A landscape with many valleys, sampled at points; each row gives a point and its height.
A ball rolls from a point to the lowest of its 2 nearest points, and stops where none of them is lower. Distance is the straight distance between rows; heights are no part of it.
reve: [102  64  83 131  59 107 107  80  95  99 111 109  71  97  53 102 149  90
  74  57  89]  h=4.23
vude: [ 77  94 138 128  85  80  88 121 127 112  99 130  87  61 130 173  33 116
  77 120  81]  h=5.25
pobap: [ 91  85 137 152 101  77 100  94 120  84 111 118  90  90 116 153  34 117
  92 121  69]  h=5.07
pepi: [ 71  80  92 141 139 112  86 150 122 111 105 107 137  92  88  94 100  82
 147 109 149]  h=3.35
Feda: [117  64  51  92 111 118  93  93  75 115 109 115 115 134 109  52 115  84
 160 113  99]  h=3.22
suri: [ 95 117 155 103 108  88  83  77  87  59  80  87  99 101  81 152  69 127
  80 116  94]  h=5.55
Zoval: [ 90 108  92 131  76  82 122  86 153 101 126  69  63 108 108  77 110 100
  60  74  65]  h=5.56
moz: [ 59  98 111 129 127 117  69 127 128  90 109  99 126 103 111 100  77  87
 135 129 132]  h=3.64
nit: [ 69  92  93 132  77 109  91 104 122 100 110  96  99  83 114  89  96  93
 112 110  91]  h=3.43
levu: [146 131 112  42 137 115  91  82  81  83  93  96  94 163 101  93 130  92
  84  99 118]  h=2.08
niku: [126  81  81  75 101 110  73  82  93  86 107 123  90 178 109 103 123  82
  83 111  89]  h=2.00
suv: [ 93 129 114 100  82 106 102  84  69  99  77  47  86  85  78 136 129 100
 100 103 137]  h=3.70
mose: [135 145 145  78 132 126  94  86  83  75  96  83  76 137 108 113 120  90
  85 107 116]  h=2.84
biva: [ 68 132  89  58 108  82 112 132 142  98  99 104 137  80 139  44  96  99
  95  86 104]  h=3.56
non: [ 72 164 114  67  92 107 104 107 113 111  86  66  96  76 161  90  94 102
 117 117 115]  h=4.44
duvet: [110 115 108 108  99  85 112  75  98  80 114 108  93  92 132  82  91 117
 103 128  59]  h=2.63
Tezo: [146 122 117 102 130  96 120  65  96  60 112  90  90 112  95  91  87 113
 112 132  66]  h=2.18
Zatom: [124  33  58 123 114 101 102  87  94 109 115 130 111 120  56  92 119  81
 127  96  95]  h=1.48
nusi: [143  97 139 116 129  81 106  83 103 101 100 116  86 132 134 125  29 133
  65 122  38]  h=4.13
tis: [116  50  28 116 105 116  63 110  84 136  90 110 107 124  92  52 139  80
 152  93 126]  h=3.01
feleb: [131  88  99  82  75  92 115  61  44 103  93 101  83 104  71 140 114 109
  85 104  85]  h=3.97
geku: [114  74 102  93 133 113 125 119  87 124 118  68 109 123  65 102  57  96
 139 107  82]  h=2.32
Sopu: [ 72 109  83 114  57  86  84  84 128 112 111 103  80 122 171 107  96 102
  82 120  89]  h=2.50
Nar: [ 85 120 161  94  77  88  80 125 107 104  89 114  84  28 153 176  36 115
  89 115  97]  h=5.45
Busop: [124  82  99 115  64  93 122  79  71 108 108 117  89  86  62 133 130  94
  76  79  98]  h=4.09
zis: [105  53  77 125 102 100 132 109  97 116 122 129 119  90  54 104  92  96
 123  77  89]  h=1.19
feko: [ 86 121 142 108  91  53  65  81 121  74  77 104  82  61 141 116  35 154
  76 112  41]  h=4.75
tedu: [ 67 118  79 106  69 101  84 106 122 106 114 106  83 112 159 130 120  90
  81 115 145]  h=3.38
sefe: [ 91 150 142  93 131 134 107 126 117 113 101  58  90 113 126 100  74  86
  98 114 115]  h=5.11
pugem: [115  97  78 123 113  88 113  77 115  78 136  89  69 131  96 112 141 102
  83 110  98]  h=5.89
vudo: [ 66 130 111  72  63 101  69 114 108 104  78  99 103  85 157 145 106  98
  62 102 141]  h=4.04
nug: [118 117  93  98 120 109  74  83  74  66  81 100 119  96  75  74 148  97
 135 113 137]  h=2.43
desig: [103 172 126  75 100 124 114  97 100 115  99  59  70 109 149  88  96  91
 108 116  98]  h=4.80
Pilo: [112  49  48 131 102 115  67 113 106 132  63 123 132 103  57  40 144  86
 135  55 124]  h=2.82
zib: [ 99 126 122 101 116 142  57 123  94  75  83 117 121 111 108  89 135  75
 105 118 162]  h=5.78
Lefi: [ 66  70 112 119  89 136  84 150 122 120  93 111 121  91  72  92 100  69
  65  64 130]  h=2.68
bilod: [ 87 128 164 104  92  83  70  90  87  85  85  88  71  65 126 171  56 125
  94 121 103]  h=5.63
veven: [ 93  95 127 122  94  60 100  73 115  77 106 106  91  76 113 129  41 146
 110 124  42]  h=4.93
zilo: [ 95  55  80  90  93  62  99  84 100  89 104 132 120 123  74 125  70 122
  94  98  64]  h=5.12
nuten: [ 94 113  74 102  74 110 119 114  77 131 101  73  84  72 119  96 137  79
 118 104 140]  h=4.19
Pebi: [ 75  80  72  93  97  47 114 100 148  94 109 120 116  96 103  94 100 112
  80  80  98]  h=4.89
Zega: [113 106  81 139 107  77 119  74 152  85 141  70  52 138  90  95 126 104
  69  99  67]  h=5.74
Gafu: [161 108  75  58 126 108 125  77  51 101 102 110 102 118 103 115 122  97
 149 121 125]  h=3.08
sevad: [ 92  61  78  60 103  64 115 115  96 123 109 113 112 110  95 132  50 122
 104  83  80]  h=5.00
bava: [ 77 130  98 113  62  96  97  89 133 114 103  79  70 106 169  82  72 107
  75 112  59]  h=1.59
sal: [103 103  82  81  87  84 119  99 123  99  97 106 103  90  83  47 140 107
  61  48  90]  h=2.60
regom: [101  64  63 104  89  94  70  75  84  87  92 120 106 117  64  82 130  99
 112  90  99]  h=1.79
zolim: [ 87  70  97  90  44 104  83  94  75 124  90 125 108  80  96  98  99 101
  89  78  71]  h=2.06
neli: [118  99  74 120 115  86 101  65  97  84 117  87  80 130 107 120 133  89
 121 133 131]  h=6.03
keta: [119 104  87 105  95  83 126  79 106  76 114  98  96  86  78  66 129 109
  77  82  65]  h=2.19
sesud: [ 68 102  57 118  99  49 137  89 160  84 130  89 102  94  99  79 123 119
  97  74 100]  h=5.10
mepi: [113 124 122 100 107 107  95  77  83  74  97  67  91 112  67 118 132  99
  88 107 128]  h=3.41
mufip: [ 76 106  77  75  94  97 114 132 145 114 101 100 131  90 119  41 120  97
  66  59 104]  h=3.09
Lasev: [128  99 114 109 144 112 138 127  94 110 128  91  89 113  89 119  84  92
 109 114  97]  h=2.21
bupip: [ 87 138 107  91  67 125 111 108  98 102  98  92 104  51 156  76 103  95
 104 113 106]  h=4.79
Tize: [ 77  97 111 111  81  84  97  94 119  96 103 124 102  73 129  90  80 118
  93 103  68]  h=3.04
tev: [105 103 111 115 121 120 149 144 116 112 132 109 106  81  98  92  89  83
  87  93 108]  h=1.67
Botum: [ 97  98 115  79 111 120 116 124  68 117  94  73 119  70  81  92  51 104
 145 116  83]  h=2.58
dile: [108  73 111 102 115  81  82  91  90  69 104 142 126 120  83 120  82 101
  97 119  86]  h=5.21
rapak: [107 103 140 100  94  88  73  84  84  66  81 106  96  94  80 122  90 130
  54  97  69]  h=5.44
delaf: [141  87  71  85 128 118 117 112  82 105 121 119 107 120  98  64 125  85
 139 108  95]  h=3.42
Buva: [ 62 118 115 110  65 124  85 120 107 132  94  64  81  93 143  99  63  91
  84 112  78]  h=0.23
Rodig: [148 105 123  79  99 108 111  61  50  85  92 123  84 114  99 144  84 109
  91 121  81]  h=3.84
toral: [ 92 139 130  97 140 153  85 136  98 116 100  68 107 126 107 100  88  69
 125 121 141]  h=5.31
Saket: [ 48  64 100 117  95  91  86 130 117 112  85  99 127  57  50  98  88  97
 122  69 117]  h=1.73
Sef: [114  91  94 120  67 125  86  88  88  82  98 108  82 103  59  60 158  84
  65  71  81]  h=4.38
mima: [ 92  88  97  65  68 112  87 105  56 123  71  90  93  93  88 100  83  99
  95  95  77]  h=1.75
dozu: [ 97 112 102  82  80 115  91  98  77 125  94  73  78 118 120  90  87  95
  79 101  77]  h=1.30
Gezog: [141 110  96  88 139  80 143  62 106  77 120  75  88 107  71  82 118 122
  96 107  71]  h=1.70
faki: [148 103 128 101 107  86 107  62  72  87  93 126  79 109 122 130  56 118
  76 121  45]  h=3.98
vis: [116 100  57 109 114 107  80  72  91 117  95  60  73 144 102 117 160  87
 127 117 162]  h=6.16
risu: [148 120 111  85 129 119 126  54  53  81 107  97  79 114 112 114 100  91
 166 138 101]  h=3.36
gumap: [ 84  66  99  97  83 124  95 129 108 113  99 127 109 110  71  76 100  87
  64  51  78]  h=2.75
bag: [ 94  97  97  74 128 106  99 123  72 107  85  85 124  83  71  76  96 103
 143 102 122]  h=2.81
Nudop: [ 63  69  88 125  94 107 108 130 118 114  87 130 145  42  61  65 112  84
 132  53 126]  h=2.01
lak: [127 120  92  51 101  97  99  92  93  90  92 123 100 145 117  97 121  98
  60  92 106]  h=1.05
nosad: [ 92 134 125 115 113 162  81 132  98 105  99  84  90 112 112 113 124  65
  92 122 156]  h=5.53
zorur: [ 90  72  76 106 135  84  78 119  78 120  71  83 144  86  49  86 102 109
 162  88 144]  h=2.98
Tuka: [104  98  89  83  98 101 127 101  68 130 104  69  87  95  88 135 109 100
 115 102 127]  h=3.95
supo: [ 99  77  99  88  51 115 112 125  91 133 102 134 101  91 107  79  87  85
  57  69  63]  h=2.41
Kavul: [ 81  94 125 103 114 126 103 152 121 120 107 105 117  97  80 108  79  84
  72  84 115]  h=2.26
kud: [ 85  75  74 125 140  98  83 136 120 102  82 108 149  84  61  74 120  96
 136  83 159]  h=3.15
laf: [ 81  82  80  57  80  65 111 109 102 131 103 111  98 107 124 141  67 113
  65  93  94]  h=4.88
Veka: [113  73  71  89 128 115 121 131  98 134 114  68 107 132  61  78  94  89
 111  90  92]  h=2.10
loni: [ 93 114  73 106  99  63 149  87 142 104 129  56  81  95 106  88 106 110
 100 100  84]  h=5.32
rugit: [132 116  91  79 127 107  97  81  60  90  85 101 110 113  98 102 128  88
 144 117 153]  h=2.79
kedi: [ 88 140  97  57 120  87 116 128 117  98  96  94 125  75 148  84  80 103
 122 113 130]  h=4.03
toda: [106  94  82 109  84 100  61  60  72  52  75 101 113  95  54  76 148 113
 121  99 110]  h=2.09
maru: [104 135 100 114  49 118 126 104  81 106 108  88  81  57 131 102 141  83
  95 110 118]  h=4.48
mopet: [ 68 108 116  78  90  72  81 124 120  97  94 123 111  89 123 159  85 103
  51  99 131]  h=4.41
mef: [ 94  77  60 102  96 105  91 111 119 105  85 127 136  85  68  25 150  90
 112  48 124]  h=2.59
Gil: [ 78  88  92 115  80 117 105 109 110 104  86 123 117  58  63  29 129  90
 110  50  99]  h=2.30
dak: [108  51  62 123 119 123 106 114 116 121 120 107 103 126  63  53 119  73
 120  79  95]  h=1.77
mab: [ 81  65  98 103  95  87 110 114  95 103  95 117 117  54  53 105  83 104
 116  74  90]  h=1.47
sos: [ 69 100 110 131 101 122  81 105 105 108 108  86  95 108 103 124  78  87
 117 122 112]  h=3.77
Zaf: [135 116 116  95  93  98 121  60  53  89 110 106  73 104 127 149  98  97
 129 138 110]  h=3.62
Til: [121 136 146  97 130  92  97  81 111  84  85  81  80 128 120  99  45 136
  76 119  47]  h=4.33
gali: [107  88 132 127  93 104  82  90  91  57  97 133 109  88  63 107 112  97
  81  96  84]  h=5.34
Popa: [ 76  93  83  62  93  62  96 108 124 101  93 115 121 108 119 118  98 109
  61  82 117]  h=4.68
zetuz: [ 95 141 157  95 113  71  81  80 120  71  72  87  93  97 139  88  48 150
  76 110  43]  h=4.54

Where does a ball stop that starts at each point below?
gumap | Buva
tis | zis
bilod | Rodig
delaf | zis
mopet | Buva
maru | lak
pepi | zis
sos | Gezog
kedi | Gezog
Zaf | zis
rapak | Popa

Call two points neighbours if one is among the 2 nearest of the other. Go from one point of each pair to the other, from neighbour to neighbour, staying as low as possible. Name the highest point that can't be avoided.
lak, Buva | bupip
Buva, tev | gumap
zis, Gezog | sos
tev, zis | geku

Write out the way that a ball takes from each point below.
moz | pepi kud zorur bag Botum geku Veka dak Zatom zis
vis | rugit nug toda regom Zatom zis
Feda | tis Pilo mef Gil Nudop Saket mab zis
zib | nug toda regom Zatom zis
